Points, in no order, along strands that fork, close into loops and pass close to each other.
Two points are linked if the straight distance between their rows is under 52.5. Some points are linked to none.
Nobo: [-14 -33  32  53   7  16  -4   7   7  53  -7 -51  -3  40   4  36]
nati: [-42  12  11  19   2 -19  15  26  19  43 -19  -3 -17  31  13  41]
nituv: [ 29  16 -18 -11  20  29 -11  -6 -32 -43  -9 -14  20 -14  -8 -27]
midut: [-20  20  75  33 -31 -39   6  -7  18   5 -14 -41  10 -13  16 -15]
zodud: [-28  33  57  36 -28 -48   4   4  18   7  -2 -22   1  -5   9 -11]
sovip: [ 27  13 -30 -14   1  13  -2  -6 -20 -44   0   8   5 -29 -17 -15]
lani: [ 52  25 -30 -20 -45 -23 -25   3   7 -21  14  73   7 -19  21 -46]
navu: [ 36 -24 -25   1  35  19   7  -8  -9 -12  -4 -37   6  -1 -19   5]
Samil: [ 20  16  41   0  -9   6 -31 -10 -22 -23 -21 -21  39 -17  31 -37]
Gunis: [ 11  10 -27 -39 -38 -11  -2 -10   8 -27  38  67 -13 -24 -12 -34]
lusik: [ 36  14 -28 -32 -45 -15 -15  -6   8 -27  30  74  -6 -22   6 -40]
dibi: [ 42  28  14  11 -37 -34 -38  -3   1 -16 -13  25  19 -16  31 -42]
Fazin: [-65  29  16  -1 -17 -49  22  40  12  27 -16   8 -17  28  26  20]
Gefu: [ 43  28   0   4 -29 -12 -39  -3 -13 -26  -8  27  20 -21  22 -41]
basu: [-39 -11 -30 -38  22   3   0  -9  10  21  16  60 -29  18 -12  10]
femo: [ 29  23  -6  -7   6  23 -30  -5 -33 -45  -7  -1  28 -17   2 -37]
gine: [  2 -39 -45 -21  36  38   1 -10   5  15  33  39 -17   1 -29  33]
ruza: [ 25   2 -36 -18  11  13   9  -5 -11 -29   0   4  -2 -26 -27  -5]
vikep: [-15   5  14  27   8 -12  18   1  13  21  -9 -22  -9   0 -15  13]
Veb: [  6 -41  23  39  20  12   5  -5   6  38  -4 -56   2  23  -7  21]
meful: [ 11 -12  31  11  10   1  12 -14  -1  -4 -23 -58  13  -6  -1 -11]
konad: [ 29 -10  -4  -9  36  27   2  -9 -20 -21 -18 -50  20   2  -4 -15]
galer: [-26  -8  10  37   6   3   6  18  15  48 -14 -18 -14  35  10  47]
beze: [ 23 -43  16  14  29  15   4 -12   0  18  -8 -68  15  17  -5   6]
mit: [ -1  -5 -26 -15  16   5  16  -3   7   7  13  24 -15 -13 -32  15]
bupin: [-32 -47 -37 -17  15  61 -11 -13  -1  14  31  43 -28  36   0  53]
bulog: [ 54  30 -20  -4 -32 -13 -39   2 -10 -21  -2  55  17 -20  20 -47]
kude: [ 38 -24 -40  -3  39  24   7  -7 -10 -13   5 -19   2  -5 -25  14]
Mes: [ 20  17 -27 -27 -27  -1  -2  -6  -4 -33  18  42  -8 -32 -18 -19]
goli: [-60  35  19  -1 -29 -47  16  34  12  16   8  24 -12  11  15   0]
Mal: [ 41 -33 -52 -12  41  35   5  -6  -8 -11  17  -6  -1  -5 -30  24]
kika: [-32  26  18  15  -8 -26  18  14  15  21   0   1 -13  -1 -10  10]
mebi: [-46 -52 -37 -21  -4  62  -7 -20  -3   0  22  32 -35  54  16  60]
Guke: [ -2   0  48  17  -5 -11  12 -14   5  -5 -24 -53  13 -15   6 -17]
Tir: [-19 -11 -27 -25  20   8  11  -4  11  20  18  44 -21  -2 -27  18]
lefup: [-41  41  50  34 -36 -57   4  22  17  13   5  -6  -3   0  15  -8]
fevi: [-37  33  15   6 -25 -35  14  18  14  11  12  19 -14  -4  -6   0]
ror: [-15 -48 -41 -12  23  60  -8  -8  -1  16  40  41 -18  22 -12  48]
natir: [ 14  -3 -32 -16  15   7  15  -5   0 -11   7  13 -10 -22 -34   7]
nipes: [ 21  -1  16 -12  24  26   0  -8 -23 -22 -22 -50  30  -1   6 -26]
Lege: [-58  20  14   6 -11 -45  20  35  18  35 -26  -2 -18  35  32  38]
duton: [ 14   9  38 -11   6  22 -14  -8 -27 -25 -21 -40  42 -11  23 -35]
guto: [-16  -7  17  38  16  -3  11   7  17  39 -12 -27  -8  17  -9  29]
sop: [-78   8   2 -32 -26 -61  17  36   4  12  -9  30 -22  28  43  -2]
Led: [ 34  26  -8  -1 -17   4 -31  -3 -24 -41  -4  18  18 -23  10 -33]
lub: [ 18 -29  25   8  21   9  13 -12  -1  11 -21 -70  16   6  -1  -3]
Nakob: [ 22 -40 -47 -12  35  37   5  -7   1   9  31  20  -9  -5 -31  34]
sile: [ -7   4  72  22 -20 -20  10 -15   8  -2 -25 -56  17 -16  15 -16]

A piece is two or more points that can be reached from each other along the links. Count, over all rows, the pieces, the separate loops (a circle has one, a figure eight two, a Y none), the forks (points with three links) and the tips (points with one).
pieces => 4
loops => 1
forks => 1
tips => 7

A tip is a point with one link. Name the tips that can be reached along the links from each point below, in the order of the rows.
midut => Nobo, lefup
femo => dibi, basu, Mes
Nakob => Samil, mebi

Name the points in between on the shortest way along the links from the first point to the second, in order.
natir, bulog => ruza sovip nituv femo Led Gefu
kika, nati => vikep guto galer
konad, bupin => navu kude Mal Nakob gine ror
meful, lefup => Guke sile midut zodud
lani, Mes => lusik Gunis
